A landscape with many valleys, sampled at points; each row gives a point and its height.
A ball rolls from a point to the lowest of its 2 nearest points, and stops where none of them is lower. Distance is the straight distance between rows; heights are no part of it.
<887>: [105 156 120 110 118 128  86 150 133 140 158 109 156 153 156  75 132 130
 170 173 152 139]  height 20.2
<135>: [121  71 144  42  94  88 149 141  82 120 164 155 112 160 141  99  75 143
 148 150 111 120]  height 35.6
<458>: [116 183 101 129 133 175  81  86 127  96  43 141 151 104 107 136 147 144
  97 136 144 148]  height 62.3
<437>: [226 131 143  81 124 120 159 170 120 144 124 119 139 120 129 174 123  75
 182 129 125  94]  height 39.0
<862>: [125 144 100 178 119 175 134  52 145 124  93  93  85 106 114 178 194 143
  54 116  88 122]  height 65.8
<335>: [ 83 113  85 140 145 105 117 148 136 144 187 142  77 104 125 142 164 124
 120  77 167 151]  height 13.0
<364>: [122 152 110 125 139 127 102 171 106 122 110 163 161 137 114 112 107  98
 119 120 176 155]  height 55.4
<428>: [159 110 169 128 139 151 129 130 143 125  94  95 144 109 106 146 111 137
 168 151  92 100]  height 8.8
<1055>: [168 107 152 100 120 147 132 101  91  93 124  86 133  83  81 136 170 142
 104  85 126 103]  height 50.9
<688>: [108  89 108  96 111  82 120 118 124  92 181 161 132 113 148  80 143 116
 119 110 175 139]  height 25.6
<871>: [108  85 138 108 116 117  48 174 119 178 182 108 128 144 140 103  94 166
 147 140 158 130]  height 57.9
<92>: [165 110 133 122 146 166 175 103 119 142  86 101  84 101 115 200 155 120
 112 149  84 111]  height 66.0
<444>: [170 118 145 124 110 128 109  87 126  90  87  89 128  76 109 101 167 114
 124  92 155 120]  height 48.1
<424>: [112  80 151 123 121 123 154 142  94 113 185 147 130 132  94 131 123 141
  87  83 142 122]  height 35.8
<728>: [129 155 129 138 111 106 101 153 143 143 152 131 170 184 175  69  88 123
 153 199 107 121]  height 25.0
<252>: [184 156 142 105 165 131 128 113 148 129  36 106 140  91 145 151 144 108
  89 121  91 154]  height 39.8
<1097>: [ 86 140 135 210 162 107 104 118 199 124 140  87 165 125 115 118 145 162
 105 111  60  87]  height 18.5
<282>: [193 101 141  70  98 100 153 175 115 143 166 140 141 132 162 150 148  76
 171  86 153 115]  height 35.5
<745>: [170  86 121  70 104 123 139 130 108 122 125 158 124 121 159 160 168  83
 127  78 188 126]  height 31.2
<513>: [ 96 132 118  87 113 159 161  93 107  98 124 146 114 163 117 141 125 133
 170 179 133  95]  height 57.2
<318>: [113 136 110 149 110 189 135  91 118 122 107 141 112 154 114 169 137 129
 159 146 170  97]  height 54.5
<786>: [153 134 136 163 116 143 163 151 120 186  78 141  75 127 133 167  91 105
 150 118 147 175]  height 14.8
<34>: [181  96 135 100 105  89  99 172  86 140 152 131 148 160 145  86  62 108
 143 185 103  89]  height 38.0
<1106>: [141  85 116 106 107  95 102 161  79 144 197 159 142 179 154  90  76 128
  94 163 134  83]  height 42.3
<582>: [109 166 130 168 109 160  95  83 178 142  86  88 113 110 147 104 172 148
 155 120 147 150]  height 42.1
<826>: [ 94 158 108 130 139 141 177  97 120 136 114 153  75 118 124 138 119 147
 132 147 144 171]  height 33.3
<675>: [187 154 175  82 115 171 128 116  98 151  49  81 122 136 119 149 141 139
  99  93 136 154]  height 45.3
<576>: [131 130 177 160 113 166 169  77 167 152  67  93 113 128 146 137 142 167
 138 118  93 134]  height 67.2
<718>: [140 127 106 133 133 173 154  88 109 127 114  98  79  96 105 174 193 138
  89 126 104 122]  height 64.8
<868>: [114 112 153 195 145 112 125 112 171 120 163  72 129 113 107  89 122 159
 118 148  60  99]  height 14.7
<583>: [117 108 139  55 133 134  59 144 108 117 146 119 157  86 122 126 180 167
  96  60 147 156]  height 39.4
<148>: [155  93 172 151 157 126 166 124 157 129 113  93 138  91 101 160 108 151
 139 144  43  96]  height 5.0
<914>: [136 127 148 192 112 139 163 167 125 178 132 131  98 143 115 151  99 113
 152 101 140 139]  height 19.9
<885>: [150 112 149 148 130 107 149 176  91 116 160 144 152 148  91 118  80 110
  96 122 115 114]  height 32.1
<1022>: [121 163 143 152 142 138 156 146 125 124 144 102 144 134 121 106 169 119
 104 102 104 130]  height 61.7
<162>: [100  82 105 147 141 103  75 140 106 110 179 173 131 130  90 123  70 143
  74 106 177 126]  height 13.2
<361>: [ 79 200  85 125 167 130 104  96 149 112 157 116 129 110 143 111 168 151
 141 167 123 157]  height 19.0
<782>: [113  95 127 127 111 139  67 147 119 144 153 119 134 120 108 124 130 142
 152 102 182 126]  height 54.8
<456>: [154 127 108 101 125 139 137 137 111 142 101 135 104 109 143 150 156  87
 142 124 163 140]  height 36.1
<207>: [102 155  86 128 146 120 100 150 142 151 155 113 100  98 146 112 166 117
 175 156 155 153]  height 13.4
<930>: [ 87 114 118  99 154 111 118 170  95 154 178 168 107 130 115 141  73 163
 112 137 148 175]  height 26.0
<1110>: [131 138 140 185 147  94 124 163 121 123 140 140 144 142  95  88  57 122
  87 144 102 141]  height 28.3
<229>: [113 151 150 133 131 123 125 144 156 132  99 146 181 165 154 100  69 150
 150 184  84 134]  height 28.6
<515>: [ 90 153 102 123 110 120 130  91 104  92 190 161 143 195 132 111  99 138
 129 151 186 116]  height 48.6
<52>: [109 116 122 123 125 143 126 102 101 118 199 100 121 175 112 112 110 175
 121 193 105  70]  height 17.7
<128>: [ 83 133 113  91 138 104 178 145  99 149 164 181  86 119 136 131 109 153
 115 119 151 197]  height 29.4
<809>: [ 85 102 153 137 109 143 131 112 113 135 190 112 110 128 101 119 142 188
 101  68 149 141]  height 38.5
<924>: [100 108  93 120 114 114 133  94 130 104 161 151  95 103 137 119 179 122
 109  77 185 142]  height 19.4
<816>: [114 120 137 146 115 139 204  95 160 131 144 132 103 138 155 138 134 133
 182 173  87 108]  height 72.8
<385>: [ 87 181 134 113 124 196 107  73 123 105  52 131 154 143  97 146 125 187
 124 143 115 124]  height 64.7
<287>: [129 123 137 125  99 108 211 133 127 137 185 135  98 138 154 114 136 122
 174 158  86 134]  height 73.8
<210>: [121 115 142  92  95 181  65 125  95 140 104 112 142 117  99 148 147 164
 146  92 182 124]  height 51.4
<199>: [160  76 155  51 118  99 158 171  80 128 160 150 127 135 113 155  82 125
 148 119 117 116]  height 38.8
<426>: [102 109 127 142 132 140 178  79 190 153  88 146 110 121 162 176 113 154
 183 173  84 108]  height 71.8
<203>: [ 80 191  88 195 163 129  76 106 147 107 131 108 105  90  79 119 141 156
  95 106 132 149]  height 26.7
<985>: [181 104 141 118 124  85  99 144 120  91 123 119 170 126 129  66  82  95
 131 174 111  98]  height 33.0
<7>: [197 139 143 181 123  96 142 146 164 154  77 109  94 105 147 135 122  63
 136  83 129 144]  height 13.9
<859>: [209 142 133 150 119 113 155 137 150 176  51 132  86 129 166 172  99  61
 121 123 123 172]  height 8.1
<801>: [143  89 126  71 109  94 171 173  90 154 143 200 103 128 143 160  83 117
 162 112 133 166]  height 42.5
<1030>: [122 113 133 156 161  89 125 108 176 108 129 113 145  95 133  96 102 144
 124 180  62 116]  height 10.3
<781>: [126  75 126  86 116 130 108 116 141 107 157 171 113 112 174 150 199 115
  94  44 171 144]  height 25.5
<547>: [112  65 125  94 140  99  76 173 112 131 162 193 131 131 124 139  56 142
 106 119 162 152]  height 21.1
<597>: [125  99 150 117  96 144 158 123  94 118 119 159 121 148 105 132  97 137
 131 100 172 133]  height 39.6
<1141>: [163 106 138 115 138 167 174  76 142 126  51 125 128 138 138 206 152 116
  81 137  75 100]  height 67.0
<990>: [151 134 158  62 108 169  90 106  90 121  51  97 134 108  98 129 134 151
 138 100 153 136]  height 48.0
<103>: [131 143 147 161 114 138 104  80 169  99  74 106 153 100 135  79 144 138
 143 123 136 137]  height 44.7
<760>: [153 105 126 142 127 140 156  76 174 133  42 142 187 146 169 190 157 102
  83 110  97  88]  height 68.0
<901>: [167 129 136 168 125  83 114 142 161 118  97 116 115  83 132  91 115  75
 162 107 146 143]  height 19.6
<1127>: [133 115 115 170 126  75 106 182 140 129 180 104 123 127 124  88 127  86
 143 125 123 112]  height 31.3
<1164>: [167 151 110 157 152 112  92 155 133 130  87  91 104  90 111 136 176  82
  96  65 139 134]  height 46.3
<48>: [ 89 154 116 121 163 119 125  93 182 118 128 109 152 104 158 109 154 161
 144 183  75 131]  height 14.6
<548>: [128 123 128 176 106 138 184  86 198 166  79 144 127 154 196 175 142 110
 152 133 105 118]  height 70.7
<382>: [117 120 117 172 129 122 147 170 123 171 156 126  81 132 124 154 153 104
 115  59 157 140]  height 18.9
<822>: [101 167 149 140 128 146 166 112 130 107 144 128 156 161 126  96 133 150
 116 144 107 131]  height 60.3
<192>: [152 130 128 102 138 120  75 156 112 134 120  96 132  77 109 134 181 116
 102  50 157 145]  height 43.0
<161>: [136 108 120  80 143 145 125 114  96  86 147  92 136  91  91 130 172 139
 132 159  96  87]  height 54.1
<179>: [198 152 156  90 136 120 145 127 151 119  53 126 162 110 158 129 118  92
 151 134 104 134]  height 36.8
<944>: [ 99 138 146 151 124 184 150  55 165 127  64 131 151 148 126 169 130 184
 124 129  99 106]  height 66.1
<195>: [101 148 146  93 122 151 186 119  95  95 143 146 149 191 116 124 113 146
 124 171  95 102]  height 59.0
<72>: [155 105 123 136 118  94 103 119 142  76 102 136 149  99 126  78  98  87
 153 159 151 119]  height 27.1
<344>: [109 170  88 141 149 159 149  96 157 150  73 162  97 133 160 172 131 120
 143 173 137 157]  height 37.0
<1111>: [104 169 107 124 134 139 107 116 108 116  86 160 133 117 116 108 119 131
 104 113 189 180]  height 58.7
<1016>: [146 142 177  97 116 125 146 128 140 120  39 150 155 137 143 110  62 125
 173 152  93 145]  height 32.8
<689>: [119 144 125 159 157 149 152 125 117 110 155  88 118  94  81 138 185 141
  85 110  80 109]  height 63.2
<541>: [162 139 176 105 107 145 178 128 101 143  80 121 122 140 128 126 119 131
 121  94 135 160]  height 43.2
<127>: [ 89 148 102 159 141  78  79 186 135 155 197 105 116 147 136  79 132 124
 123 111 143 142]  height 36.6
<639>: [105 149  93 140 160 125 118 123 134 114 200 113 144 155 128 122 136 136
 118 201  90  83]  height 22.4
<521>: [151 126 127 121 121  85 186 169 119 152 168 132  98 108 157 119 147  91
 158 120 106 153]  height 75.0
<899>: [110 157 110 156 119 156 133  63 182 148  73 116  81 117 173 136 157 133
 153 151 145 159]  height 39.9
<358>: [129 147 122 192 119 182 132 117 147 129 107 122 141 153 118 157 156 104
 134 117 139  93]  height 51.9
<494>: [149 120 116 109  99 104 165 154 103 135 110 192 111 140 135 133  69  91
 191 160 135 155]  height 46.8
<1137>: [ 93 152  88 109 158 128  97 166  94 140 213 122 144 163 121 126 138 135
 103 178 127 112]  height 26.9
<678>: [134 120 152  81 121 142 104 178  78 119 165 129 197 167 113 123 133 127
 106 104 151 111]  height 33.2
<755>: [115 150 111 222 127 101 141 167 169 120 160 122 119 166 132 109 141  76
 153 102 121  96]  height 36.9
<996>: [100 150 118  73 149 156 106 181  75 137 174 129 168 159 110 136 149 146
 111 142 137 130]  height 30.3
<396>: [131 167 107 201 146 149 104 133 165 124  90 101 129 131 121 150 188  98
  99  83 110 100]  height 49.4
<690>: [141 129 133 157 110 126 178  97 183 121  64 173 185 156 186 149 133  91
 134 126 105  99]  height 69.3
<525>: [ 79 157 102 150 160  98  74 148 123 129 177 106 113 104  98  83 136 159
  87 103 144 165]  height 32.2
<1130>: [ 82 159 101 122 108 143 144 107 123 132 199 144 115 172 149 134 140 137
 169 144 186 132]  height 51.2
<377>: [127  95 148 137 127 151 117 118 139 123 147  88 138 141 111 131 112 157
 164 194  84  67]  height 13.3
<427>: [ 86 160 104 200 167 131  84  93 179 100 133 102 143  94  91 133 143 158
  99 126  85 108]  height 22.2
<958>: [ 98  92 125 109 100 111 115 138  99 131 215 176 140 198 147 109  86 153
 106 128 159 107]  height 45.4
<921>: [148  90 168  69 138 126  65 184 100 134 166 117 180 127 108 140 122 156
 106  69 143 125]  height 36.0
<174>: [139 143 116 128 136  98 116 181 124 150 108 158 130 110 135 108  75 100
 169 162 144 172]  height 51.3
<916>: [115 124 104 178 144  80  77 151 117 119 165 140 124 137  97  81  65 118
  84 136 155 125]  height 22.3
<1081>: [148 158 103 101 175 122 144 134 128 131  83 122 107  75 153 140 166  95
 113 151 103 164]  height 40.6
<116>: [108  76 129  72 105  94 134  95  99  85 162 142 113 136 124  77  96 153
 133 154 148 117]  height 31.7

For each start below, name the point where the ball stops.
<287> | <718>
<252> | <207>
<195> | <148>
<161> | <162>
<525> | <1030>
<344> | <162>
<364> | <335>
<192> | <148>
